Each row is a point on a tangle of strands that fork, close into loops and nearly touch. The rows are in no order.
In the rows, 128 means zero.
Points whose rows are less than 112 apart are linked; no others are. Some points are linked to none.
Sife: [153 158 150 152 124  40  72 119 171 137 152 145 122 157 126 111 160 118
 187 138 142 112 132 100 122]
bok: [146 106 199 115 102  92 118 123  82 125 195 116  97 123  82 121 179 111
  97 153  93  83 111  93 122]
furo: [101 144  89 137 140 117 133 163 135 124  96 124 111 157 164 114 121 144
 128 127  54 124 150 143 118]
tavu: [129 142 131 156 135 122 113 139 128 122  99 141  95 102 153 164 136 125
 177 155 124 112 169 167 109]
muni: [111 163 117 158 138 151 145 111  97  89 119 147 116 117 155 130  75 128
 105 106 183 140 136 134 101]
Zut: [ 97 131 117 141 119 178 103 139  65 147 106 131 166 158 162  79  68 131
  77  92 196 158 142 134 132]
suvup: [175 104 110  94 111 130  77 154 101 115 132 144 109  69 106 183 140  79
 137 175 134 113  88  59 135]
Vusis: [ 72 126 139  81 143 177 166  79 196 163 133  87 139 123  92  82 149 145
 111 123 126 138 112 174 141]
gema: [141 132 189 140 117  92 134 113 151 147 168 137 128 124  90 136 158 142
 150 132 106 116 166 169 101]
zezo: [ 94 157  87 158 180 151 173  60 220  86 132  86 108 121 161  90  93 131
  70 101 121 153 104 152 140]
buv: [147 140  70 135 120 145 138 178  76 114 100 107 138 114 129 158  89 148
 133 125 125 145 146 144 129]
Febar: [154 142 179 182 124  87  49 110 115 163 123 133 148 107 166 138 163  83
 184 147 135 119 178 158 119]
kovus: [143  82 135 141 127 160 165 148 122  36 148 102  96  80 151 187 118 121
 132 149  81  92 129 143 130]
guzi: [113 191 169 143 108  91  87  91 100 152 154  58 145 107  92 104 150 115
 159 115 145 105 143 144 208]
Genep: [141 105 149  99 100  84  99 112 161 132 137 150 109 147 112 126 162  65
 118 126  96 101  89  38 133]
gelop: [130 150 127 150 150 108 123 127 181 148 106 118 120 101 152 150 152 134
 197 158 130 135 155 185 118]
tif: [ 83 145 151 142 142 141 171 117 153 149 128  95 146 117 140 107 112 124
 145 135 175 126 159 189 110]
gog: [138 165  49 137 146 150 172 162 130  90 114  98 116  94 142 169  74 164
 145 128 121 144 148 167 155]
Zuk: [149 137 146 125 113 136  83 148  46 185 179 114 184 107  57 109 112 142
  98 115 162 138 122 114 141]
bitot: [116 122 117 116 130 171 126 142  80 143 105 144 139 171 142  97  66 169
 104  97 194 176 131 153  88]
moko: [ 74 103 126 108 111 163 137  76 156 121  86 118  91 127 114 147 147 102
  94 105  85  97 119 122 169]
gasa: [146  73 159 125 111  98 133 121 173  80 142 163 106 123 170 163 139  73
 134 166 128  82 126  74  86]
povi: [145 134 209 133 109  86 112 109 104 121 184 124 111 124  85 133 186 124
 132 148  84  73 148 136 114]
dedad: [121  91 164  97 119 115 164  76 197 155 177 151 130 135  78 135 161 144
 126 108 143  98 137 137 135]
Linet: [ 83 106 141 105 130 143 163  68 191 168 128 129 119 138 101 113 166 142
 104 116 118 109 123 155 122]
zivu: [ 91 155  84  90 159 138 146 114 178 161  77 110 124 140 144  92 147 149
 149 120  96 157  75 137 154]
Pozub: [176  94 120 126 116 156  90 144  73 118 128 165 106  68 118 183 135  93
 136 185 156 114 111 103 108]
dob: [100 166 138 177 168 134 151  88 162  72 117 150  61 130 174 143 109 143
 109 125 133 130 154 161  97]
befi: [157 170 142 159 115  90  51 145  75 154 126  96 137 117 107 125 159 116
 157 127  83 135 134 125 152]
diruv: [134 124  98  81 126 170 111 150  69 169 112 149 148 137  76 114 128 149
 102 120 115 146 101 112 145]
dag: [126 174  98 111 151 101 116 171 125 145  99 116 126 141 130 113 149 157
 150 114  51 149 123 149 164]
tozon: [126 144 143 112  92 105 145 143 121 159 188 100 166 132  62 112 140 137
 117  97 120 119 134 143 156]
Dogaf: [135 170 160 146 125  78  60  97  85 126 159  76 121 127  95 125 137 127
 179 133 137  82 126  90 193]
mog: [160 124 164 151 126 113  76 137  54 192 166 141 189 116 116 116 117 118
 122 116 174 145 151 121 137]
Tabuk: [141 113 141 101 105 143 109 164  59 166 157 141 163 138  65 111 125 135
  82 128 135 141 115 101 115]
mosuk: [ 90 110 113 115 103 159 149 106 127 101 114 135 109 102 125 150 131  78
 106 127 106  78 131 104 153]
Bege: [ 98  91 148 113  87 140 169 125 130 122 159 117 139 104 109 154 148  83
 103 128 104  87 145 122 156]
tobep: [157  57 168 119  98 111 188 130 156 118 188 140 149 107 109 165 132 110
 126 135 163 100 136  96 110]
megot: [ 99 104 161  89 120 144 151  35 199 164  91 115 108 131 104 143 167 130
 103 112  92 104  99 133 170]
lat: [130 181 131 139 112 116 109 119 104 165 138  84 155  76  85 123 144 105
 157 110 148 128 136 146 197]
dabom: [186 120 183 163 112  77 104 136 120 129 160 103 132 105 122 140 162  83
 153 141 123 104 154 100  86]
Pemes: [135 178 138 122 140  62  76  99 169 149 129 172 128 164 120  86 158 153
 179 136 157 140  87 103 143]
mase: [143 155 117  76 140 130  94 150  72 153 109 162 110 154  72 119 143 166
 126 119  74 144 102 120 168]
Relag: [135 140 110  89 107 137 161 159 133 166 158 114 169 140  79 117 113 163
 120 108 153 150 133 150 136]
bon: [133 101  89  96  99 155 154 186  74 103 119  96 126 132 122 127 125 113
  81 127  60 120  93  92 161]
dav: [136  98 128 122 117 162 115 123 104 102 108 170 105 102 120 161 128 104
 129 157 154 107 138 122  91]
vad: [173  70 148 135 111 163 188 166  86  51 169 100 110  93 147 181 115 144
 104 152 121 105 115 132 108]
zevi: [101 138 147 135 139 120 115 115 154 177 102 142 156 156 152  73 138 125
 144 126 168 153 117 144 113]
tuves: [ 73 119 122 140 107 145 106 138  98 151 100 136 170 167 159  71  91  96
  79  92 153 127 133 106 112]
depa: [117 158 108 171 173 143 166 103 179  53 143 146  75 133 167 147  91 136
  76  96  93 144 132 135 111]
ves: [130 148  51  97 175 157 182 149 155  99 112 122 125 113 141 152 101 194
 156 129 127 144 104 162 153]
muv: [143 144  97 118 161 106 156 150 162 152 107 145 122 152 140 129 123 185
 166 132 128 162 124 150 110]
Femeg: [137 187 124 106 141 106  95 163  77 167 121 119 132 158  94  96 144 173
 139 108  62 143 123 142 170]
vib: [ 97 124 111  91 139 120 170 105 207 155 130  90 126 156 109 113 160 129
 126  87  75 121 106 129 204]
Gume: [128 138 163 175 112  87  92 120 155 140 119 128 146 104 176 136 131  54
 181 140 142  98 169 138 104]
taba: [ 97 120 132 108 102 140 167 135 141 146 158  87 151 114  83 126 148 111
 102 102 105 105 152 139 170]
sop: [150 178 150 166 148  77 103 127 157 159 110 122 150 127 163 108 153 144
 207 142 145 174 131 177 133]
pulu: [136 106 114 141 126 172  94 181  38 108  89 131 113 110 136 136 132 113
 105 165  83 130 110 121 110]
fanu: [105 164 209 121 124 115  85  92  92 146 137 100  82 122  77 126 166  89
 110 118 112  79 142 111 187]
pega: [138 142  32 122 170 138 164 136 176  90  98 143 118 139 168 132  90 168
 142 129 127 141  94 118 133]
megus: [ 92 141  73 172 155 137 155  86 202  60 134 124 102 138 168 110 103 121
  93  96  85 128 122 121 154]
tira: [140 109  97  87 126 174 147 149 109 151 128 126 145 150 104 115  56 189
 117  97 210 173 119 147  99]
mugat: [ 96 103 100 110 132 128 180 152 165 126 128 104 134 157 132 129 136 140
 108  86  49 118 120 133 180]
Raf: [155 133 182 142 137 116  83 113  84 189 143 164 169 133 140 109 132 130
 146 129 208 170 151 148 110]
Bogen: [155  75 144 119 105 150 177 162  64  89 149 114 129 108 118 162 109 138
  93 151 148 117 121 113  76]
vaz: [153 115  81  73 119 164 160 149 132 152 127 143 148 138  85 131  91 193
 118 108 162 162 104 138 127]
Leva: [103 163  45 107 183 143 148 118 190 114  72 110 126 127 167  88 114 153
 157 147 129 162  80 125 137]
neve: [134 108 121 145 138 171 171 109 145  46 146 153  91 102 138 179 114 133
 110 129 106 103 134 151 129]
gemop: [133 115 119 174 112 106 107 163  79 122 101 121 160 151 172 120  91  92
 117 127 145 145 157 103 104]
Vosa: [154 107 137 153 135 113  48 139  84 162 116 186 142 164 179 126 122 124
 130 154 154 173 132 102 103]
Bim: [134 109  90 120 110 157 134 194  61  81  97 129 111 131 145 132 108 122
  91 149  70 121  91  97 114]
Fup: [133  77  93  94 101 163 178 149  92  94 146 134 153 138  98 144  88 145
  72 120 149 124 123  98 100]
Gukoz: [112 166  87 168 142 158 121 163  77 121  92 104 143 117 157 122  89 149
 142 115 123 156 147 177 138]
nuka: [145 129 101  80 104 129  92 147 114 117 117 149 101  98  87 167 150  93
 131 149 103 125  84  70 178]
gapiz: [ 86 120 118 136 124 149 121  98 146 149  96 139 145 170 150  71 118 122
  93  99 160 127 128 131  92]
Gigob: [ 79 165  90 132 158 179 176 114 160  88 121  92 119 106 144  90  80 149
 117 109 172 155 114 160 127]
siv: [148  92  90  72 112 194 173 147  98 126 148 146 132 120  79 150 105 184
 108 121 139 138 129 140 120]
tinak: [112  96 135 119 140 133 173 132 169 133 137 145 113 180 133 128 122 167
 107 117 100 118 147 141  94]
keku: [151 154 163 159 121  62  54 101 107 124 165 114 128 142 105 114 165 132
 178 153 125  88 128  86 139]
rak: [132  41 180 116 110 123 198 129 156 111 182 135 150 156 111 146 136 143
  92 119 136 103 146 114  85]
debo: [ 82 171 126 141 183 169 183 117 152 120 117  91  95 138 154  90  89 179
 120 124 140 158 127 194  95]
bopiz: [101 171 128 152 193 147 135  85 154  89 100 136  69 140 169 113 106 178
 127 132 142 157 123 172  90]
gopi: [174  86 161 174 130 117  42 161  51 139 109 151 143 128 188 135 141  95
 116 172 139 153 135 104  84]
zovo: [ 85 174 101 160 166 149 198 103 194  79 156  74 116 111 160 105  77 135
  89  96 155 159 136 160 135]
Purob: [129  90 131 120 108 122 177 135 119 126 151 110 134 164 131 165  70 145
 134 102 203 147 140 104  79]
sorol: [158 102 155 171 126 155  90 163  29 124 104 126 124 119 155 139 124 115
 106 158 124 128 145 129  80]
nug: [135 154 110 141 120 111  96 146 112 160 116 118 168  95 122 126 132 104
 159 131 168 138 140 156 154]
viv: [145 100 124 130 114 118 118 135 135  74 116 153  97 121 165 167 122 103
 143 166 129 111 140  90  76]
bato: [ 98 128 107 151 116 172 137  89 136  49 119 153  92  86 148 149 117  92
  98 131 112  96 144 121 121]
til: [125 135 110 108 117 113 113 124 150 152 118 148 145 111 119 136 143  90
 155 135 150 127 123 118 142]
das: [147 105 157 149 127 112  57  98  94 178 119 201 160 148 171 111 139 104
 140 159 204 152 136 118 124]
Borot: [118 104  81 104 127 139 171 174 119  96 107 102 124 159 140 122 122 125
 105 106  26 122 112 100 164]
kuzo: [154 131  72  99 128 124 103 108 171 146 100 171 132 126 114 132 143 118
 155 142 175 144  77  78 151]
Tosun: [143 139 151 184 133 142  59 121  93 131  87 140 120  93 177 160 145  99
 176 161 125 130 166 177 127]
Biso: [124 108 133 139 143 122 162 170 127  90 125 128 110 158 154 137 126 159
 114 142  56 115 155 140  87]
rusik: [103 171 111  91 136 108 132 111 192 157  95 100 127 134 121 101 172 128
 154 109 109 141  94 114 193]
garob: [162  87 174 124 113  87 168 107 189 127 194 171 132 119  99 165 151 130
 149 126 160 110 155 110 120]
Lebo: [142 156 121 110 138 100  68  85 173 156  99 175 132 141 124  97 168 122
 169 132 169 166  67  88 160]
tovar: [116  80 167 110 107 129 165 134 152 144 146 146 142 169 110 121 127 136
  92 115 138 112 151 123  73]
vilu: [139 167 147 147 142  73 101 148 163 171 109 144 161 172 164  77 139 149
 165 129 146 179 134 147 115]
pimi: [178 130 192 170 117  68 120 109 156 150 156 114 138 126 115 152 154 122
 175 129 138 125 184 139  85]
Pab: [130  94 149 115 117  94  95 128 167 101 138 151 116 120 154 135 165  31
 125 160  99  89 102  61 108]

A tip is a point with one link. Name the tips that can be reached along the links from each point below, in the order of the rows.
megot -> Vusis, Gume, Gukoz
suvup -> Genep, nuka
povi -> bok, dabom

A fork is a point with three links, a tip a point with one. Leave the first point through the second and follow the links. Name the first fork or tip that comes.
vaz, siv -> mosuk
Raf, mog -> Linet
das, Vosa -> Gukoz
Genep, Pab -> nuka
nuka, suvup -> Genep
zevi, vilu -> Gume
Gume, Febar -> vaz

Name the points in between on the shortest way along the links from the first point to the second, in order.
bitot, moko -> tira, vaz, Relag, tozon, taba, Bege, mosuk
Zuk, Bege -> Tabuk, diruv, mase, Femeg, dag, furo, Biso, tinak, tovar, rak, tobep, garob, dedad, Linet, megot, moko, mosuk
Gume, Relag -> Febar, Tosun, tavu, gelop, sop, vilu, zevi, gapiz, tuves, Zut, bitot, tira, vaz
ves, gopi -> pega, Leva, zivu, rusik, vib, mugat, Borot, bon, Bim, pulu, sorol
